Points on a hilly landscape, in no order, each with its height.
From any point a ball takes the steepest step (drop divided by distance) to one of its 2 nearest points. It stops when none of these is lower. Distance is the straight distance between rows; heights are no part of it.
K_420 h=299: [ 89  91 104 134 118  79  91 107 120  75  96  88  86  78 119  99  94  91
  89  86 125 116 112  72 125 150 108 112  68  95 110  86 111  82  85 100
 111  97  65  66 114  99 101]
K_209 h=770: [100  93 113  71  93 109 112 122  76 127 120  98  95 103  87  89 116 105
 102  69 100 106 106 103  86  97  97 120 104  75  96 120 100 127  98 106
 114 116 102  91  97 135  83]
K_495 h=493: [115 115  96  76  72 111  97 104 110  97  91  70  72 109  76 107 117 113
  97 127  83  68  70 102  92  79 114  95 100  92  82  74  93 119 129  87
  81  84 103 148  81 108  74]
K_696 h=509: [ 98  95  96  66  97  97  76  74  97 104  96 107  84 118  82 111  91 113
 113 123 107 113 102  96 106 113 106  90  88  90  84 128 101  93 111 116
  74 128 151 118  86 109 119]
K_4 h=287: [108 100 112 129 112 110 108 100 101  72  93  61  95 104 125  88  90  86
  87 109  90  70  66  95  92 104  99 119  99 100 104  95  96 124 114  75
  60  99  88 100  96  85  99]
K_194 h=704: [ 77 131 109 119  94  85 101 109 108 105  76 107  83  88  98 119  97 116
  85 100  86  98 103  87 101 111 108  67  89 113 115  96 108  93 104 103
 106  69  73 111 100  55  93]
K_199 h=605: [ 97 116 114 117  86  69 113 118 111  92  63  72  93  83 111 108  97  95
  91  85  74 101  83  82 111 119 135  98  86  84 124  63 108 103  99  86
 113  93  57  80 106  97  84]
K_160 h=629: [103  98  87  62 111 100 109  74  67  73 107  86 107 133  74 121  95  91
  99 162 137 120  90 123 102  82 134 106 104  93  79  95  65 113 117 134
  99 108 125 128 103 122 104]
K_519 h=365: [ 89  95 113  88 105  90  89 114 138 118 107  98 102 103 104 118 104 102
 113 106  96  96 102 112  96 107  94  92  89  73  84  67 118  86 117  76
  87 122 105 123  81 110 109]
K_397 h=457: [ 98 101 111  70 117 105  99  97 111  90  95  81 102 121 105 117  88 119
 113 144  97 106  96  94 104 113 115  91  82  71 104  69  94  82 139  79
  70 100 113 152  79  94 101]
K_580 h=377: [102 108  78 111 104 112  45  80 122 113 107  95 143 110 132 107  85 114
 131  90 123 109 126 116 123 114  77  78  73  88 122  81  99  66  90 112
  99  98 121  97 102 106 100]
K_916 h=280: [ 88  76 106 139 113  74  78 122 136 102 119  95  79  81 113  85 104  77
  67  83 107 105 119  86 115 128  99 111  92 100  95 100  97  94  94 102
 103  97  73  79 118  77 116]
K_214 h=568: [ 93 115 100 110  92 105 121  97  62  92  71 117  99  82 109 108  87 122
 126  74  89  86  88  87  92  86 108  92 106 121 110  96  96 110  97  94
 115  80  91  83  99  84  81]
K_592 h=475: [101  98  64 104 113 117  87  65  87 109 105 113 148 130  92 106 103 102
 112 151 123 104 110 116 112  74 110  68  98  91  97  72  81  68 100 126
 102 107 119 126 112  92 126]
K_923 h=798: [ 98 107 106  77  93 116  95  89  56 101 135 106 108 113  96  89 135 120
 128  85 134 133 106 101  93 102  87 113  85  84 109 138 106 116  77 124
 112 115 123  70 101 146  79]
K_228 h=329: [ 92  94 108 102  95  98  96 110  95 128 117 140 118 114  90  97 115  98
  89  87 103 100 124 122  79  87  76 115 120 124  80 121 111  87  94  94
 111 105  88 100  95 121 110]
K_623 h=543: [103  86 103  74  91 105  76  55  73  99  97 115  76 115  72 117 101 114
 115 119 128 111 110  98 106  95 125  78  82 103  86 129  92 104  89 133
  78 120 155  98  92 122 100]
K_926 h=677: [113  87  94  94  99 105 115 124 111  91  97  72  89  90 107  66 102  87
  93  81  84  94  88  80  87 111 107 121  94  66 115  89 101 122 107  88
  90 112  87  74 117 124  76]
K_584 h=479: [ 89 109  98  88  90  95  86 118 147 129 113 105  86  95  82  95 106  90
  75 105  84 100 102 117 105 101  91  76 114 116  98 118 106 101 123  96
  96  89 116 136  96  50 107]
K_672 h=785: [100  94 102  81  96 114  99  92  76 117 123 112  95 103  99  86 110 111
 117  84 117 115 106  94 100 114  87 123  93  80 102 144 112 122  86 119
 103 118 123  81 105 129  93]
K_663 h=548: [ 94 111 123 134 117  99 118 104 101  79  81  75 112  87 130 111  94  94
 112 108  86  90  78  82  93 108 128 101  96  95 116  71  90 105 104  81
  82  85  78 106  99  82 104]
K_648 h=675: [103  85 104 103 106  93 128 109  94  64  94  82 110  73 107  96 103  80
 125  92  95 113  94  63 102 101 101 118  96  74 126  69 117  90  79 103
 126 113  69  52 119 131  76]
K_243 h=574: [108  98  96  69  99 106  81  50  52  82 111  90  84 115  70 120 103 116
 121 127 142 119  95 108 104  78 133  81  91 104  82 121  63 108  81 139
  90 111 145 106  94 132  89]
K_379 h=645: [113  92  98 119  97  91 106 128 123 117 126  75  66  68  87  66 119  88
  73  74  93 104 106  89 114  77 106 104 110 104 111 100  94 122  80 106
 125  85  88  65 140  96  84]
K_533 h=699: [101  81 113 128 117  88 109 122  99  76 101  82  95  75 108  83 106  84
  96  92 102 100 100  65 102 101  95 111 101  85 103  81 104  92  76 101
 112 110  62  60 124 117  79]
K_116 h=391: [100  92  88 113 115 102  91  95  99 102  87 137  97  88 105  99  82 109
  93  90 102  99 118  95 107 110  83  77  99 115 100 134 105  89  96 103
  95  94 107 101  94  69 113]
K_738 h=354: [ 80 107 110 119 106  82  83 121 143 119 116 103 109  93 114 127  90  92
 107 109  93  99 112 112 110 123  88  80  73  94 101  69 108  57 110  76
 113  92  86 105  72 106 105]
K_245 h=654: [110  93 106  93  88  95 109 121 130 122  82  65  75  88 103  80  98  96
  90  82  85 100  94  98 100 112 113 109  96  58 120  77 116 125 116  90
  88 106  98  95  98 108  81]
K_287 h=461: [ 75 132  99 106  97  85 100  94 106 100  87 113  90  87  86 107 106 109
  88 136  75  81  96  80  88 112 112  68  97 121 105 107  96  75 113  97
  86  75  90 123  85  44  89]
K_559 h=359: [106 105  81 104 132 117 107  74 100  78  98  89 149 122 112  92  97  73
 104 141 130 101  88 117  94  93  87  92 117  91  94  88  86  93 107 116
  99 112 109 124 127  88 143]
K_79 h=352: [102  67  88 106 104 103  75 110 113  97 132 139 112 101 110  79  91  78
  90  74 109 119 120 115 111 119  76 129 118 131  92 148 111 107  97 105
 110 108 131  99 115  77 123]
K_213 h=456: [ 92  85  96  86  85  97 121  95  81 106  74 114  97  82 107 101  81 113
 116  69  95 121 111  81 102 109  95 103  95  95 127  95 125 113  83  99
 123  96  95  68  97 116  78]
K_908 h=602: [107 105  87  72 107  96  91  61  65  81 115  88 111 132  69 114 105  96
 110 131 143 130  94 126 102  78 123 106 102  99  82 121  58 102  88 140
  92 111 142 111  98 109 100]
K_560 h=373: [105 100 104  94 121 111 113  99  95  88 118  89 123 108 109 108 105  93
 128  96 112 108  89 100  76  91  82 125  96  71  98  86  90 112  95 104
 100 111 102  95 116 129 112]
K_719 h=716: [117 106 108  50  99  97 114 104  66  74 126  86  92 123 102 118 123 102
  99 103 115 104  65 129  86  94 119 122 107  92  80 122  85 114 109 111
  94 115 110 120  89 148  96]
K_605 h=497: [ 87 118  97  85 101  85 100 110 120 107  95 100  98  97  86 109  99 108
  96 133  83  84  93  92  84 106  98  76  99  95  95 102 101  73 113  81
  80  90  94 133  79  66  97]
K_965 h=455: [105 103  85 126 114 102  96  79  97  99  90 128 135 105 111 112  91 116
 120 102 105 100 114  98  96  85  82  76  88 116 100 101  98  69  86 108
 105  94 111  96  92  87 119]
K_781 h=510: [102 110 105  68  80 101  82 109 135 130 102 101  63 100  83  92 105 111
  84 104  83  99  97 109 116  97 110  77 108 102 105 110 113 113 129 106
  82  95 132 137  96  65 101]
K_653 h=231: [ 95  89  96 142 131  81  76  95 126  77 113  89 104  85 123 100 105  83
 105 102 121 105 114  75 129 137  82 114  76  96 105  75  99  63  70 106
 107  97  71  61 109 117 106]
K_219 h=666: [108  99 102 124  91  81 112 125 122 127  94  96  78  72  92  85 109  91
  81  78  87 102 110  95 110  90 108  99 100  97 120  88 109 114  94 103
 122  87  77  84 119  86  85]
K_526 h=439: [110 102  66 133 117 125  85  68  86  99 104 107 159 115 109 107 101 109
 110 114 122 101 109 116 102  75  92  68 102 106 108  81  85  62  81 123
 100  98 109 122 117  87 125]
K_665 h=355: [109 107  89  88 108 106 105  90  88  84  83  97 101 107  98  93  80 103
  96 121  78  85  88  87  84 102 107  95 104  99  94 111  92 112 112  89
  58  99 113 112  85  88 116]
K_96 h=736: [ 96 108 119  62  86  87 107 116  72 106 123  92  80 127  80 115 132 104
  86  99 106  95  88 124  84  87  99 116  98  88  70 116  87 116 103 106
 100 110 103 122  87 136  89]
K_40 h=496: [ 84  84  99  91  83  95 117  78  79  99  69 113 118  99 104 123  92 114
 134  72  95 135 103  95 121  93 101 100  90  91 115  70 122  92  84  90
 127  97  96  75  98 128  79]
K_654 h=276: [ 96  95  93  97 101 102  66  86 121 118 105 106 117 108 113 101  93 118
 137  96 123 120 120 109 111 106  87 102  67  80 110  96 118  88  96 112
  96 130 127  87  94 125  98]
K_705 h=333: [ 89 102 105  85 111  89 123 110  84 101 110 113 126 117  83 107 115  95
  86 114  96  77  99 111  65  69  71  97 129 129  73 113  91  74  91  88
 116  94  88 125  95  96 114]
K_326 h=374: [100  84 106  91  88  91  93 123 114 124 124 118 107 115  86  93 108  86
  89  85  97 103 112 134  91 100  79 126 111  97  75 121 113 101 102  89
 110 121 102 100  97 122 114]
K_768 h=431: [118  87 100  75  86 108  98  99  95  97 108 114  88 111 100  70  89  89
  74  89  91  95  88 107 102 115  98 123 124  99  93 151 104 128 118 109
  82 112 128  93 104  80 117]
K_361 h=351: [100  99  97  95 103 104 106 108  95 113  90 125  91  94 102  91  86 113
  98  74  97 104 109  88  95  99  91  93  98 102 104 116 107 113  96 100
 100 102 107  92 100  81 101]
K_124 h=556: [111 123 101 112  88 103 107 115 118 105  90  77  85  99  91  84 104  97
  87 107  78  81  75 100  89  91 108  83 103 101 106  99 107 134 127  85
  90  83  98 115  92  82  85]
K_886 h=495: [104 101 105  82  98  99 106  99  72  71 103  98 109 120  99  84 106  87
  60  90  87  74  83 115  76  91  81 124 146 124  76 158  77 108 115  97
 111 107 108  91 115 104 110]
K_241 h=402: [ 94 111  73 123 134 115  80  81 109  94 105  94 153 121 123 101  96  84
 106 134 126  90  98 121 102  90  86  80 102 106  97  83  90  70  90 113
 105 104 106 118 116  80 136]
K_127 h=624: [113  93 112 135  93  81  95 121 131 106 120  78  66  76  96  73 111  92
  62  80  97 106  89  99 112  83 110 113 111 120  94 105  91 126  96 105
 116  80  89  83 141  73  97]
K_557 h=295: [ 82  94 103 106  93  94  78 127 155 135 120  94 109 106 103 120 101  76
  90 101  91  91 120 117 103 112  83  96  92  80  80  74 114  67 105  72
  97 108  86 112  75 113 111]
K_289 h=202: [ 99  85 104 115 120  89  96 116 125  90 116 102 114 100 108 100  96  70
  85  99 112  90 100 113  83 111  70 124 119 105  76 109 104  99  96  81
 108 120  94  88 109 105 122]
K_372 h=698: [126 102  92  60  93 105 111  92  61  66 110  84  83 123  89 109 101 100
 106 129 116  97  71 124 100  87 131 123  94  92  80 114  74 107 117 116
  79 113 121 125  82 131  98]
K_106 h=703: [ 76 119 112 128  89  78 121 125 119 115  81  97 110  84 100 136 104 106
  99 101  84  87 101  92 103  94 110  81  95 102 108  58 110  81  90  91
 113  83  61 104  86  83  89]
K_486 h=630: [ 97 103 104 101  86  84 112 118 124 117  70  80  72  82 105  98  93 103
  87  80  80 120 100  93 114 120 120  92  89  82 136  69 114 116 109  91
 104  88  84  94  93  93  75]
K_544 h=336: [100  86  96  93  98 104  95  96 111 114 118 110 106 108  99 105 111 111
 131  86 117 123 120 107 100 103  89 118  78  73 104  97 115  99  87 112
 104 136 110  79  98 141  92]
K_101 h=301: [118 108  97  92 126 110 109  84  85  83 106  92 128 121 109 105 104  85
 118 125 123 106  83 112  86  91  89 111 114  84  93  81  90 106 103 110
 103 115 102 118 112 110 131]
K_951 h=283: [ 92  94 109 112 112  94 105 110  95 110 105 124 117 107  92  96 101  97
  86 102  94  91 102 109  76  87  72 105 124 124  79 123  99  87  94  91
 102 100  91 102 100  88 117]
K_655 h=552: [103  96 104 123 142 117 125  91  77  63  94  95 127  96 128 113  94  97
 120 117 111  92  76  82  87  81 103  99 111 101  97  86  78 103  95  97
  93  94  84  92 122  88 112]
K_428 h=425: [ 80 145  77 100  93 106 108  94  90 112  79 119  81  88  67 100 103 125
  96 142  77  81 105  76  89  89 117  66 105 135 102 108  89  79 105  98
  97  70  92 114  87  49  81]
K_939 h=809: [101 102  96  96  90 116  92  71  68 105 126 108 131 117  90  96 130 123
 136  77 139 131 119 103  95  93  85 107  94  83 123 111 109  96  68 124
 106 109 114  70 113 144  76]
K_542 h=597: [ 99 114 110 106 102 103 116 111  88 101  83  94  99  93 110 100 100 116
 111  79  84  82  88  83  81  89 110 103 103  91 104  76  90 116 105  93
 114  98  80  89  99 104  73]
K_887 h=738: [ 99  90 104 119  94  69 109 103 110  82  84 107 111  82 105 116 110  83
 103  94  99 112 113  75 141 103  95 112  95 113 116  68 119  53  72  98
 127 103  38  61  99 122  98]
K_143 h=421: [ 99  91 110  75  86  98  98 117 115 122 109 102  92 118  89 100 106  98
  99  89  98 107  92 115  88 103  95 113 101  80  78 113 116 114 114  98
  89 126 120 114  95 119 104]
K_35 h=387: [ 96 112 104  91 111  96 126 110  73  96 105  89 111 110  89 110 116  90
  92 118  83  69  77 110  60  73  90  99 125 110  71  96  82 100 101  90
 105  83  83 122 107  97 100]
K_625 h=535: [ 98 102  99 101  88  95 133  89  56  97  69 116 122  96 100 124  93 119
 129  75  89 109  96  90 104  79  96  98 100 106 101  77 102 102  89  89
 132  84  82  87 103 113  69]
K_120 h=363: [ 98  91 107 102  87  96  98 129 118 144 113 122  82  83  87  84 102 102
  83  70  92 112 130 110 105  79  92  98 113 118 105 107 107 103  82  98
 119  87  89 103 100  79 103]
K_45 h=300: [107 103 100  92 104 103 107 107  90  97  94 107  97 101 105  84  90 108
  98  93  96  88  88  95  83 101  90 111 101  89  91 115  93 122 111  88
  87 113 105 102  95  92 105]
K_259 h=531: [115 109 106  68  73 108  92 104 109 114  86  79  48 114  85 102 110 121
  93 111  85  79  88 105 102 103 127  92  93  93  96  84 111 126 128 101
  73 101 117 139  87 112  70]
K_342 h=580: [115 121 100 136  97 115 103 107 131 107 107  75  69  92  85  87 111  97
  68 106  85  93  75 113  95  89 110  86  98 121 117 109 104 134 128  88
  97  66 101 105 115  64 101]
K_320 h=378: [ 99  71  95 116 106 101  79 118 113 107 135 135 103  87 102  70  96  85
  84  70 108 116 140  98 116 104  82 124 119 133  95 131  94 100  75 103
 114  96 100  82 111  92 107]
K_659 h=411: [ 88  88  85  90  96  92 109  88  96  90  77 106 102  71 106  79  72  95
 114  78  99 129 100  76 123 139 108 105  79  89 137  84 136 101  88  97
 119  91  96  56 108 111  72]
K_444 h=512: [109  98  76 100 119 118 108  70  60 105 111 108 147 128  89 110 117 103
 115 136 120 108 103 113  83  61  93  82 110 107  86  93  72  81  92 125
 112 100 105 120 117 105 125]
K_157 h=399: [ 94  90 121  73 101  90  94 104 113 117 123  93  94 121  95 121 124 105
 135  91 125 121 108 115 100  96 103 121  77  70  93  79 116 106 100 112
  92 137 106 103  98 148  92]
K_237 h=277: [103  92  85  74  78 136  96  54  49 110  64 122  82  78 110 108  78 124
 115  79 107 110 110  82 110 107 112  61 108 112 112 124 112 109  89 109
 102  96 132  88 103  95  91]
K_125 h=323: [108  91  89  97  91 130  98  73  64 109  75 145  92  82  99 104  92 124
 105  76 102 111 123  84 109  98  93  76 117 125 110 144 106 106  79 112
 108  81 114  83 107  80  97]
K_411 h=275: [ 87  93 105 137 108  83  86 132 135 113 112 101  97  89 108 100  97  73
  70  90 107  95 113 108 100 132  89  98  97 108  84  95 104  75  92  79
 105 100  75 100  95  91 113]
K_811 h=330: [104 111  89  99 112 108  56  77 122 102 103  99 125 115 120 100  86 107
 122  99 113 120 111 110 116 126  84  88  64  84 108 103 109  75 107 112
  84 121 141 103 100 101 111]
K_849 h=465: [120  99 104  79  75 106 106 106  85  82 103 106  92 126  92  82 105  87
  63  89  95  87  89 117  93 104  93 123 148 107  90 155  89 127 124 104
 109 111 129  97 117  95 113]
K_119 h=516: [ 94 110 111 138 134 120 120  94  81  55  84  89 115  97 133 115  92 100
 114 131 100  88  71  80  96 103 133  99  97 104 105  76  84  91 103  83
  84  76  88 105 115  73 112]
K_883 h=337: [ 89 109 103 121 104  84 102 113 102 111  99 112  94  97  92  97 101 107
  71  98  87  83  98 100  86  78  92  83 118 130  86 114  98 109  97 101
  99  85  81 105 100  63  98]
K_94 h=267: [ 98  80 106 108  97 112  99  97  79 112 102 137  94  75 108  96  94 112
  98  61 110 112 136  92 118  86  85 102 110 135 111 132 111 103  71 113
 117  74  99  80 101  74 100]
K_53 h=679: [135  97  78  78  97 118 105  60  49  55 108  80  95 128  93 100  87  97
 113 139 115 106  80 115 103  92 132 133  97  94  90 120  63 121 113 126
  74 111 131 102  86 130 104]
K_178 h=207: [ 89 105 113 124 125  88  95 118 135 106 114  86 116  91 116 121  97  75
  88 109  97  85 101 112  93 115  90 101 100  96  85  73 103  79  91  83
  93 103  72 101  92 102 128]
K_586 h=445: [ 91  88 101  91  80  94  76 124 141 139 125 117  96  96  85  95 105  83
  74  80  85 101 117 131 112  95  88 102 126 122  88 121 121 101 112  97
 101  97 125 133  96  69 122]
K_644 h=444: [ 99 121  94  91  94  99 120 108  95  99 100  78 100 107  85 101 111  99
  97 125  83  65  65  97  75  79 107  94 112  88  85  69  89 108 111  85
  87  84  80 134  86  92  85]
K_942 h=477: [ 79 119 107 123 119  93 113  90  82  68  76 105 109  91 117 124  98 116
 101 135  91  89  88  84  95 112 124  87  93 112 106  87  85  75  97  91
  85  75  80 119 101  58 107]
K_200 h=438: [ 77 117 116 124 109  92 107  95  99  86  87 114 116  95 119 135  91 109
 108 122 100  97 103  91 105 124 106  69  73 101 111  79  97  51 102  90
  97  78  82 117  88  74 106]
K_322 h=631: [126 111  95 102  74 115 109  96  97  94  92  51  87 114  96  82 105 101
  90 104  84  62  70 114  99 101 106 107 100  88 108  92  95 148 133  80
  64 105  94 125  80 110  80]
K_509 h=582: [109 114 101 107  75 105 112 114 145 124 101  59  75 108  81  72 107  83
  76 104  83  91  82 120  95  98  96  92 103  87  95 101 114 130 130  83
  87  87 113 120  97  99  93]
K_629 h=697: [106  94 105 113 104 114 109 108  95  85  98  77  83  86 120  67  86 103
  93  80  98  87  85  80  93 113 110 122  95  90 120 106 101 131 106  90
  87 102  97  68 111  98  85]
K_267 h=471: [ 92  90 109  54  94  90  81 107 107 102 106 108  73 126  83 109 100 108
 105 113 107 100  93 110 108 110 118  98  90  89  77 114 113 112 122 110
  73 118 132 129  85 122 106]
K_168 h=609: [116  98 102  97  84 105 113 118 125 103  94  55  88 116  93  79  98  84
  79  92  89  76  66 114  89 106  95 119 109  76 100  95 105 140 127  85
  64 105 106 110 106 110  92]
K_130 h=763: [ 95  91 101  87  63  99 126  94  75 108  75 130 112  87  91  93  94 105
 110  70  93 132 116  90 130  84  93 102 108 120 121  84 120  83  65  94
 134  97  60  64  90 150  75]
K_11 h=489: [ 96 109  97 102 124 102 100  86  95  90  88 112 112 100 111 109  86 112
 123 120 104 101  99  89  93  98  89  82  83  94 106  91  94  81 105  93
  96  98 112 107  91  86 118]
K_410 h=311: [ 98  91  76 123 117 108  60  94 109  90 113 134 127 113 113  80  89  87
  87  84 121 111 114 109 112 115  61 120 117 135  91 139 105  97  95 107
 107 108 121  80 119 101 125]
K_619 h=87: [ 97  95 118 101 115  92 114 109 118  86 109  89 121 102 105 111  96  77
  95 114  97  88  85 117  69  95  83 113 118  87  79  89 103  97  92  81
  92 113  81 109 102 105 121]
K_307 h=379: [ 88 129  92 113  99  89 107 104  94 112  93 125  85  88  68 102 113 113
  79 124  84  74  95  90  84  76  96  71 112 149  92 118  91 105  92 104
 106  73  84 107 103  47  92]
K_950 h=362: [ 94  86  94 111 105  91 106 104 118  76  81  87 102  70 117  92  84  97
 109  87 106 118 106  74 108 139 104 107  74  76 135  84 119  93  91  93
 111 102  84  67 105 109  90]
K_858 h=559: [125 115 102  67  75 127  94  90  99 114  93  83  56 102  81  81 104 107
  93 107  78  82  88 106 112  93 123  84 106 108 110 103  95 141 132 115
  84  95 132 131  85  93  90]
K_543 h=530: [ 92 118  98  93  99  98 100 111 119 110  87 105  81  99  94  95 102 120
  95 107  78  87  91  94  88  94 105  80  97 100 103  94 112 114 114  87
  89  91 101 119  86  72  86]
K_76 h=426: [ 93  92 115  76 103  91  98 106 112 121  97 102  95 116 105 130 106 118
 123  89 103 111 115 103 106 100 101 103  80  76  90  67 116  96 105  92
  95 113 109 114  88 127  96]
K_84 h=579: [ 84 113 126 137 104  85 115 115 127  80  81  69  91  80 118 119 105  91
  84  98  86  97  86  82 100 116 123  96  88  78 107  69 102  87  94  82
  92  96  57  89 105  92 100]
K_205 h=650: [100  90 102  81  98  95 124 110  69  76  94  79 106  80 101  85 107  93
 116  66  77 104  95  64  94  97 112 111  98  88 125  76 103 104 100 103
 137 109  65  56 112 132  61]
K_527 h=551: [ 97 107  77  82  99 103 113  63  64  87 100 116 110 120  61 107  86  92
  87 126  93  95 114 104  73  85  98 103 119 124  69 143  74  88  95 111
 106 111 127  97  96  97 115]
K_716 h=655: [120  98  79  87 105 118  94  64  63  69 101  81 116 129  92 108  97 102
 118 146 126 113  83 113 110  94 130 111  96  77 102  93  70 120 109 128
  82 109 125 126 110 115 118]
K_279 h=653: [122  99  99  75  79 114 108  96  72  76 101  79  84 123  95  92 100 103
 101 113  92  68  73 108  93  99 123 121  97  92  91 104  89 128 127  99
  66 113 105 124  80 119  87]
K_827 h=585: [104  98 109 116 122 101 124 106  83  83  97  89 111  95 117  97  93  97
 115  92  94  85  85  84  78  84  96 114 102  93  95  84  82 112  87  81
  96  94  79  88 111 105  90]
K_503 h=539: [119 108 109  67  70 121  90  88 137 131 114  87  51  96  82  88 114  99
  92 110  75  94  86 113 121  84 112  83 111 118 101 111 104 132 126 108
  95  84 144 136  99  73  99]
K_14 h=397: [ 79 107 116 127 108  86 101 102 122  98  96 102 124  90 123 136  85  91
 116 106 105 111 108 107 118 131  99  78  67  95 118  68  97  50 100  89
 116  83  75 102  77 100 111]
K_685 h=212: [115  92 113  99 116 109 116 103  98  70  91  71 111 116 113  90  86  79
  94 114  97  76  69 102  75 101  92 123 120  89  86 108  93 113 106  81
  81 105 100 101 105 104 119]
K_985 h=603: [ 96 116 113 143 102  94  96 113 125 106 116  90  63  83  97  98 108 108
  67  94  96 101  92 100 105  90 114  96  99 122 102 106  98 127 104  97
 110  67  80  86 132  57 101]
K_736 h=423: [102  94  88 125 102 112  89  77  89 102  79 151 115  97  99 110  90 123
 105  99 111 109 121  94 109 102  82  60  96 135 101 127 103  69  80 111
 101  89 108  88  92  81 108]
K_800 h=752: [100  91 100 103  82  87 118 103  96 104  79 116 111  84  92 103  98  97
 110  87  93 118 125  85 128  93  89 109  97 103 126  77 114  69  71  97
 133 105  61  64  94 136  90]
K_931 h=407: [105 105  91  75 104 107 103  84  95  85  90  82  97 118  96  97  85 102
 107 154  84  92  91  92 103 105 117 101  93  86  99  90  87  87 127  82
  62 106 117 133  76  97 109]
K_915 h=393: [102  82  92  77  87 108  85  98 110  94 111 130 100 102 102  84  89  81
  90  84 102 112 105 117 112 126  90 121 128 118 100 152 106 118 111 111
  98 122 151 106 103  87 133]
K_920 h=753: [ 98 119 119  64  77 107 100 121  70 141 124  97  75 114  80  97 127 114
  87  78 100  91 100 114  93  86 102 105 110  96  87 120  92 131 102 112
 121 110 102 116  93 127  82]
K_864 h=142: [102  88  90 121 111  83  73 111 131 104  96  95 104  83 117  96 106  80
 117  94 105 111 128  92 116 131  87 104  78  83 121  72 112  68  89  96
 117 112  77  71  98 124 104]
K_383 h=405: [104  87 117  94  78  95  84 109 131 148 133 113  83  81  93  89 112  98
  95  69  82 112 131 121 111  75  91 101 126 130 100 109 112 101  84 101
 112  80 120 123 101  75 111]
K_431 h=230: [ 98  94  95 113 103  94  63 120 147 128 119  95 112 102 117 102 106  83
 118 103 101 111 133 119 111 114  83 113  82  81  99  73 118  74  92  95
 108 125  98  76  88 137 108]
K_754 h=546: [104 102  84  86 110 104 114  76  54  91 102 124 112 118  82 107 100 111
 114 130  98  97 106  99  72  72  94  92 103 107  84 114  72  83  91 114
 100  96 112 114 100 101 111]
K_233 h=625: [ 96  98 102  89  95 111 121  98  71  99  87  87  93  76 102  85  92 114
 113  55  86  91  90  78 101 101 116 117  96  89 126  85 105 123 106  99
 126  99  78  82 100 117  55]
K_478 h=334: [ 92  67  88 131 120  83  69 125 128 101 129 119 102  81 117  76 102  68
  80  81 115 106 134  99 121 125  85 124 100 118  87 113  96 100  87  98
 101 101  92  73 110  89 115]
K_412 h=413: [105 103  84 126  99 104  65  86 111 103  91 116 126  98 124 114  90 115
 117  89 121 120 121 113 121 124  80  76  73 107 122 105 108  64  88 104
 111  95 111  82  91 103 101]
K_67 h=522: [ 99 102  97  75 108 100 101  90  58  87 101 115 112 118  91  95 100  99
  88 104  90  91  95 107  70  79  80 114 125 118  78 157  85 105  96 105
 107 111 117  99 104 108 116]
K_907 h=722: [ 77 107 115 134  94  74 119 114 109  92  85 101 110  80 109 138 106  92
  96  93  92  96 107  85 122 101 112 100  88 102 110  58 110  71  77 100
 116  91  42  80 104 100  99]
K_564 h=500: [ 98 104 106  78 113 109 101  86 106  93  86 102 105 110 113 118  93 128
 130 125  99 109  98  87 109 109 108  70  78  74 107  67  97  86 121  90
  90 101 119 131  84 102 100]
K_443 h=335: [120  97  93  56  71 142  93  63  53 109  74 107  61  84 108  89  84 119
 108  84 106  98 109  85 115 106 127  83 109 106 110 130 102 129 113 122
  85 102 139  96  95  95  95]
K_291 h=685: [ 83 112 113 133  93  81 105 125 127 121  91 105  87  84  94 114 102 104
  78  87  94  93 106  92 102  99 105  92  98 110  99  82 109 100  90  98
 116  82  70  99  95  82  95]
K_622 h=715: [100  93 104 122 107 105 117 108  87  62 112  74  90  73 109  73  95  96
  89  85  95  82  90  67  90 100 113 116  99  92 108  87 100 115  98  93
 103 101  64  54 121 113  68]
K_710 h=315: [ 97  80 109 108  85  91 101 106 108 131  98 124  80  68 102  88  93 109
  95  55 106 120 142 101 135  96  97 106 106 133 123 104 113  93  71 108
 119  80  89  85  97  80 108]
K_42 h=268: [101  86  93 125 110  97  72 106 117 103 115 127 127 115 111  92  94  78
  94  96 117 100 112 118  94 109  60 123 121 127  76 124 110  88  98  94
 106 119 108  92  98 106 115]

For each start below, name the point where the ball stops.
K_503 | K_94
K_527 | K_619
K_322 | K_951
K_629 | K_119
K_214 | K_864
K_209 | K_951
K_219 | K_951
K_130 | K_864
K_908 | K_951

Call two points neighbours if one is among the 2 nearest of the other. Go from one point of each pair to the other, from neighbour to neighbour, staying as low as possible. Name the highest point that can't be avoided.
K_557, K_654 | K_76
K_119, K_237 | K_130
K_619, K_119 | K_663
K_101, K_864 | K_527
K_951, K_237 | K_858
K_94, K_237 | K_125
